A landscape with many peaks, sampled at points; each row gives a point and its height.
A climber steps from a point to the highest of its 2 nearest points, and stops where none of them is higher. Distance is the straight distance between rows; heights are no part of it.
Z_718 h=9.7: [-16  -8   4 -15  -1 -27 -13  30 -15  26 -14   0 -29   1 -18   3 -12  39
   0  16  19   8   4  17  -4 -12  36]
Z_710 h=73.0: [-16 -13 -22  23  -1  24   9  30 -16 -26  19   9   7   4 -24  -2   5  -5
   7   2  32   0   6  -6  -4 -14   1]
Z_852 h=52.5: [-16  -4 -17   2  13 -20   8  40 -18  -5 -33 -16 -11 -42  -6  -6  -5  35
  20   7  17  -8  -3 -11  -2 -21  35]
Z_753 h=34.3: [ 28   3  19 -10 -29  -2 -12  -9  14  19  12   6  39  30  15   8  -8 -11
   3   9 -10  -4  -7  11  19  -5 -20]
Z_864 h=56.9: [  6   2 -18 -13  -1   0  -1  -2   8  15   3   4 -16  -1  15  11   0   1
   7  -6 -12   0   0 -13   6 -11 -17]
Z_425 h=4.6: [ 17  10   7  -8 -26 -10   2 -40   6   0  30  19 -16   4  11  12   7 -16
  30  -6  -5  13  22  -5  -3  20  -6]
Z_202 h=16.0: [-20  -8   5  28  42   1  -1   5 -14  -9 -15  -7  -4 -10  -8 -16  14  19
 -17  19  26   2 -14  -8  15  -8  -4]
Z_52 h=8.0: [-11  -6 -12 -38 -18   2 -45  19 -15   2  -3   9 -27   5 -16  -1  -2  38
  -8 -30   6  21  -8  22  -1   3  16]
Z_602 h=64.3: [-23  -2 -25  19  33   5   2 -11  -5 -20  -8 -38   4 -38  20 -17   5 -11
   4   7  28   0 -25  -1  -1 -12  22]
Z_985 h=30.9: [ 18  -9  15  21  -9  12   6   0  11  13  -8   6  11  22 -10  -4   6 -30
 -21  23   0  -1   5 -11   2  -7 -24]
Z_905 h=19.2: [ -5 -10 -11  -8  13  27 -29 -18   7   2   6   6  -8 -15 -19 -19  16  -1
 -21  12  14  -4 -15  -6   9  -3 -18]
Z_29 h=11.2: [-14  -1  19   4   6 -40  -5  24 -30   3 -38  -8 -19  -5  -7   0   8  33
 -20 -24  19  -2   2  10   9  15  24]
Z_412 h=50.7: [  5  19   3  -6   6 -14  42  10  14 -20   1 -14  -7   0  12  15 -18  -3
  -1 -23 -36 -13  24 -17  -7 -14  -3]
Z_296 h=14.5: [-24   7   9  20  42  -8   1  14 -11 -18 -30 -11   6 -15   3 -12  12  26
 -18  -5  18  13 -16  -1  16   6   9]
Z_212 h=45.5: [ -9  -5 -12  -2  -1   3  11  16   0  28   6  13 -20   2  -5  11 -10  13
  -5  35  -1 -16  -5   5 -11  -4  -3]
Z_265 h=59.9: [  1   0  -7  20  22  28  17  35 -22 -18  -2  18  11  -1  -8   0  -4 -11
 -11   2   9  -6  -5  -8 -12 -12  -5]
Z_208 h=37.3: [ -1  -1 -19 -36 -19  10 -31   6 -19  28   0  20  24 -27 -12   7  -8   5
  -1   0 -14  -1 -21  22 -11  19  -2]
Z_286 h=64.4: [  8   2   3 -39 -17  -2 -35 -15 -21   5   8  10   1  15  -1  -5   7  20
  -5 -37   2 -17 -20  17  29   6  -2]
Z_938 h=57.9: [ 12   2 -14 -31 -25  13 -26   2 -10  14   2   7  20  21   9   5 -15   6
   2 -38  -7  -5 -25  14  17   5  -8]
Z_220 h=54.5: [ -3  -4   1   1  10  -4 -15   9  -5  38  -9 -11 -22  14   2 -13   1  22
 -25  11   3   0 -20   7   9   9  -7]
Z_934 h=12.7: [-14   5   4  20  15 -25  21  14 -20  -7 -26 -15  -7  -6   2  -4   1  20
 -15  -9  17  -9  -2   7  16  14  12]
Z_662 h=58.0: [  7  15  45  20   6 -15  28  -6   5 -29   8  -9   0  31   3   4  13  -7
 -13  -1   1 -10  25  -1  -5  10  -1]
Z_799 h=54.9: [  7  10  26  25   5 -11  17 -26   2 -17   3  -4 -24  18   9  12  27  -5
   3  -1  13   5  27  -6  -2  14   1]
Z_913 h=71.6: [ -8 -17 -23   0 -12  20  -8  -1   2 -13  18   4  15  -9 -10 -11   7 -25
  23  -8  13   1 -11   6  -1   4  -5]
Z_796 h=55.0: [-18  -9 -20  -4  -1  -3 -18   3  -4 -10  -1  -3  -7 -27  -8  -5   6  24
  16 -18  18  13  -7  -3   7   3  11]
Z_196 h=47.3: [ -2  13   2  18  30   8  28  -9 -14  -7 -26 -14  21 -16   3  -9  -9 -30
  -3  11 -12  -5 -16  -6 -11  14  14]
Z_423 h=22.1: [ 13 -12  -2  -5 -10  21 -23   5  -2  17  -1   7   2   9 -22  -6   2  -9
 -30   0  10  -9 -15  -3  12  11 -15]
Z_791 h=41.2: [  8   5  12  -5  -8  -3   9 -15  13  25  16   8 -13   5   3   5 -10  -3
  -3  42 -13 -10   0   2   3  10  -6]
Z_358 h=7.4: [ -4  -7 -14 -30 -20  15 -34  10  -1  -5  11  16  -9   7  -9   1   4  33
  -9 -27   1  21 -15   6  -1 -14  -1]
Z_598 h=43.8: [ 17  11   7  -3   5  -2  35  11   4  -1 -20   0   5   6  18  -4  -6 -18
  -4 -18 -43  -8   4 -30 -11 -15 -14]
Z_515 h=61.4: [  6 -14 -16 -25 -17  26 -21 -12   7   1  15  -2  37 -10  -9 -13   1 -23
   8 -23  -8  -7 -13  -4   2  13 -15]
Z_394 h=52.2: [-15 -11 -12  -6   4 -29 -11   7  -9   5 -17  -3 -18 -40 -15 -10   4  31
  20 -10  22   5   8  -2   5  -4  25]
Z_527 h=26.4: [ 15   1  27  25   2   5  -3  -8  20 -18  10 -12  15  37 -14 -11   7 -18
  -8  28  20   3  13   1  -2  -3 -25]
Z_224 h=49.9: [-15  -8 -37   0   6  22   1  15   3   0  33 -17  20 -16  22  -5 -12 -16
  16  33   5 -12 -24   7 -15 -19   6]
Z_514 h=63.4: [ -7   4  -2   8   2 -21  12 -28   2  10   1 -13 -22 -16  19  -6  -5  13
  20   7  -9   5   9  -3   5  10  16]
Z_751 h=20.7: [ 20   0  12  -2   6  -6  32 -33  26  -8  17 -31 -18  16   5   7 -20 -10
  12  -7 -27 -16  33 -13   7   1   3]
Z_995 h=49.7: [ 15  11  -6 -22 -23  10 -33  -7  -9  -1   8  22  40   4  -1  11   6  -1
   5 -35  -9  -2  -1  28   8  10 -18]
Z_87 h=82.9: [-12 -18 -17  25   1  24   5  21  14 -23  24   3  25   9 -11  -3   2 -20
  14   7  25   2  -3   5  -4  -6  -9]
Z_161 h=48.5: [ 12  -6   9   9 -19  -9 -16  -1  12 -21   0   1  -4  50   9  -1  17 -21
  -9 -27  12  11   9  -3   6  -1 -19]
Z_584 h=6.5: [ 11   1   8 -23 -29  -4 -33  -2   7   4  16  34  -8  14   6  13   9  14
  11 -13   4  19  -6   9  -4  -4 -18]
Z_960 h=19.7: [ 23   7  19  -1  -5  -5  32 -30  17   1   9  -4 -23  17   7   8 -12 -15
   2   8 -20 -15  36 -14   0 -11 -13]
Z_795 h=5.3: [ 11  12  22   1 -15  -9  -7 -19  -1  -9  41  21 -12  17  11  12   9   4
  27   6  15   7  15   0   8  -1  -7]
Z_532 h=59.6: [ -7  -2   2 -28   2  -8 -33  -5 -13  27  -6  -2  -9   6  -1  -7  -1  21
 -18 -17   4   6 -24  18  20  20  -1]
Z_429 h=67.6: [ -9  10  17  20   4  -1  29  -4  29 -10  -1   0  -3   3   1  11  -2 -17
 -13  31 -13  -1  13  18 -17  20   6]
Z_829 h=5.8: [ -3   3  10  -4 -10  -8 -19  -3   1  -4  35  33  -7  20  13  13  13  22
  15   4  17  23   8  13   2   3  -7]
Z_299 h=59.0: [-14   3  -7   8  -5 -12  25  -6  13  -5  16   0 -19 -14   4   8  -3   8
  31  21   2   0   9   2   0   1  11]
Z_925 h=54.8: [-12  13   5   9  10 -10  46   2   5 -18   9 -12 -13  -5  -2  14 -11  -8
  12  -5 -11 -21  20  -3   0   4  11]
Z_449 h=37.8: [ 25  12  18 -12 -22   1   6  -7  17  13  26   9  18  22  13  19 -20 -14
  17  28 -20 -16   3  13   9   4 -11]
Z_282 h=26.9: [ 19  -4   7 -18 -26  15 -31 -18  13  41   5  16  15   3  -3  -2  12 -18
 -22  15  -3   1 -19   4  13  22 -16]
Z_445 h=56.4: [-19   3 -12   7  17 -25  10  34 -17 -17 -35   3 -14 -51  17  -6   2  21
  21  -1  -3  10   9 -24 -19 -20  33]
Z_561 h=56.3: [-26  -3 -34  10  18  14  -5   0  14 -13  11 -25  14 -16  21  -3   6 -26
  -8  19  13   8 -29   0 -15 -19   5]
Z_92 h=24.9: [ 20 -11  18  23  10   5  15 -20  23 -14  13 -24  14  31 -20  -9 -16 -24
   5  30  -7 -11  23  -6   5 -16 -19]
Z_700 h=62.3: [  3  14  36  15  -1  -5  36   2  24 -25  11  14 -11   3  -8  21   3 -12
 -16  24  -9  -9  30   8 -16   7   0]
Z_165 h=43.1: [  9  -3 -12 -23 -25   9 -33   0 -22   5  10  27  29 -26  -5  19  -5  19
  11 -27 -13  -9  -3  31  -6  10  -7]
Z_342 h=39.2: [-12  -6 -21 -18 -15  16 -34   6   0  22   8  14  37 -22  17   7   0 -12
   3  13 -11   9 -33  29 -16  10   2]
Z_577 h=63.8: [ -2   1  18  28  13  -5  21 -45 -12 -15 -18   7 -29 -32   4   4  11   4
  15   5  28  12  27 -14   2  18  31]
Z_80 h=22.0: [ 12  -4  -2  14  19   4  32 -35  38  -6   5 -31   6  10   4  -2 -18 -14
  17  -2 -31  -2  26  -4 -14  -7   5]
Z_292 h=30.8: [ 20   0  18 -10 -14   3 -22 -26  11  26  10   8  30  17  11  -5   7 -10
   3  14  -5   6 -14   8  16  16 -22]
Z_863 h=49.2: [-19  -3 -24  19  19   6   4  14  17  -9 -14 -20  15  -9  14 -13  14 -14
 -13  -3  -9  19 -25  -7 -16  -8  -8]
Z_397 h=58.6: [ -6  16  24  32  20 -14  15 -17  -4 -22  -8  24 -18  -9   5   0  19  -4
   4   2   6  15  26 -16  -9   8  13]
Z_353 h=38.6: [ 15   2  15  14  -7  18  22  32  16 -10  -1   4  24  22 -10   6 -14 -21
 -26  15 -14 -15   7 -11  -3 -20 -15]
Z_583 h=49.8: [  0  -5   1  -6   0   5  -4  11 -14  36   3   6 -32   5 -15   1 -21  38
 -21  23   2  -5 -14   6   2 -10   3]
Z_600 h=67.7: [-10   3  13  17   3 -14  14 -44   2   5  -8 -21 -25 -18  12   2   1  22
  24   0  16  10  24  -9  14  18  33]
Z_708 h=73.5: [ -3   6 -27  -5  -4   4  18  31 -36  16 -19  -9 -13 -21   6   1 -15  13
  -5 -15 -23 -21   4 -26 -14   1   5]
Z_944 h=63.3: [  4   2 -30 -15  -6  -2  -1  13 -19  23 -11  -9 -13 -14   6  -2   0   5
   7 -30 -17  -5   2 -15   0  -3  -9]
Z_856 h=10.3: [-12   0  13  -4   4 -41  -8  34 -21  17 -30 -10 -40  10  -3   5  -7  38
 -10 -10  17   7   4   8   5  -4  33]
Z_272 h=35.5: [ 21   7   5  -3  -4   7  14   0  -8   8 -25  13   8   1  -2  -1  10 -33
 -15 -25 -27  -6   8 -30  -2  -3 -21]
Z_447 h=9.1: [-18 -11  -3 -22  -5   5 -27  21 -27  25  -3   6 -29 -12 -38  -3 -12  34
   0   7  29  22   2  17  -8 -15  31]
Z_704 h=63.2: [-12  10 -23   6  12 -12  26  16 -17 -10 -16  -8  -7 -30  17  -6  -2   8
   7 -11 -15  -9   6 -25 -17   0  14]
Z_82 h=44.5: [ 22   6  33   2 -11 -17  -5   6  10 -15 -16  -8   9  52   8   5  10 -23
 -27 -13  -6   1   5  -8   0  -3 -24]
Z_734 h=36.6: [ 28   8  29   9   0 -13  13  -8   3  -2 -25  -1  22  30   0  -4   8 -43
 -23 -17 -30  -1   3 -20   0   6 -17]
Z_914 h=44.6: [ -9  -8 -18  -6  -4  20 -13   6   9   7  15   2  24  -5  13  -3  -8  -8
   8  33   0  -1 -37  21 -14   0  -6]
Z_372 h=47.6: [  3   7   3   5   3  24  33  38 -12   6  -5  14  15   3  -6   6 -13  -9
 -18  16 -15 -18  -5 -11 -11 -13  -4]
Z_421 h=54.3: [ 10  -2  -7 -30 -25  17 -27 -20  21 -11   4   6  48  -5   5  -6  16 -18
  11 -33 -16   8 -10  13  10   7 -22]
Z_351 h=8.5: [-22  -2 -10 -44  -6   0 -46  27 -15  14 -14   7 -17  -7 -39  -6  -6  35
   5 -12  14  28  15  19 -11 -12  38]
Z_745 h=58.8: [-21 -14 -26   4  23   2  -1  -5  -5 -29 -14 -29   1 -43   1 -13  14   6
  14 -19  26   5 -11  -9   9  -3   9]
Z_245 h=17.7: [ -8  -6  -7  16  38  13  -7 -12   1  -8  -1   3  -2  -6 -16 -11  12  -5
 -16  17  21  -2  -5  -9  10  -8 -12]
Z_657 h=57.0: [ -8   3   6  27  23   5  27 -10   7   0 -17  -3   6 -13   4   3  -6 -24
 -19  31 -12  -8  -7   6 -17   8  14]
Z_114 h=23.6: [ 24  -9   6  14   4  -1  13 -31  31 -10  26 -17  22  23  -7  -9 -21 -14
  23   8 -14   6  13  -2  -4 -17  -8]
Z_579 h=52.0: [ 11   1  -2 -10 -17 -11  -3 -13   8  -7  15   2 -13  33   9   7   2 -12
   9 -32  -6  -3   4  -7  14  -3 -15]

Where does a climber stop that starts at each point below?
Z_114 => Z_87
Z_734 => Z_708
Z_52 => Z_286
Z_425 => Z_708
Z_272 => Z_600

For each start below, name every point that the climber comes to, in order.
Z_934 => Z_296, Z_202, Z_245, Z_905, Z_423, Z_282, Z_292, Z_753, Z_449, Z_791, Z_212, Z_583, Z_220, Z_532, Z_286
Z_795 => Z_829, Z_584, Z_358, Z_52, Z_351, Z_447, Z_718, Z_856, Z_29, Z_934, Z_296, Z_202, Z_245, Z_905, Z_423, Z_282, Z_292, Z_753, Z_449, Z_791, Z_212, Z_583, Z_220, Z_532, Z_286
Z_751 => Z_80, Z_114, Z_92, Z_527, Z_985, Z_353, Z_372, Z_265, Z_710, Z_87
Z_960 => Z_80, Z_114, Z_92, Z_527, Z_985, Z_353, Z_372, Z_265, Z_710, Z_87
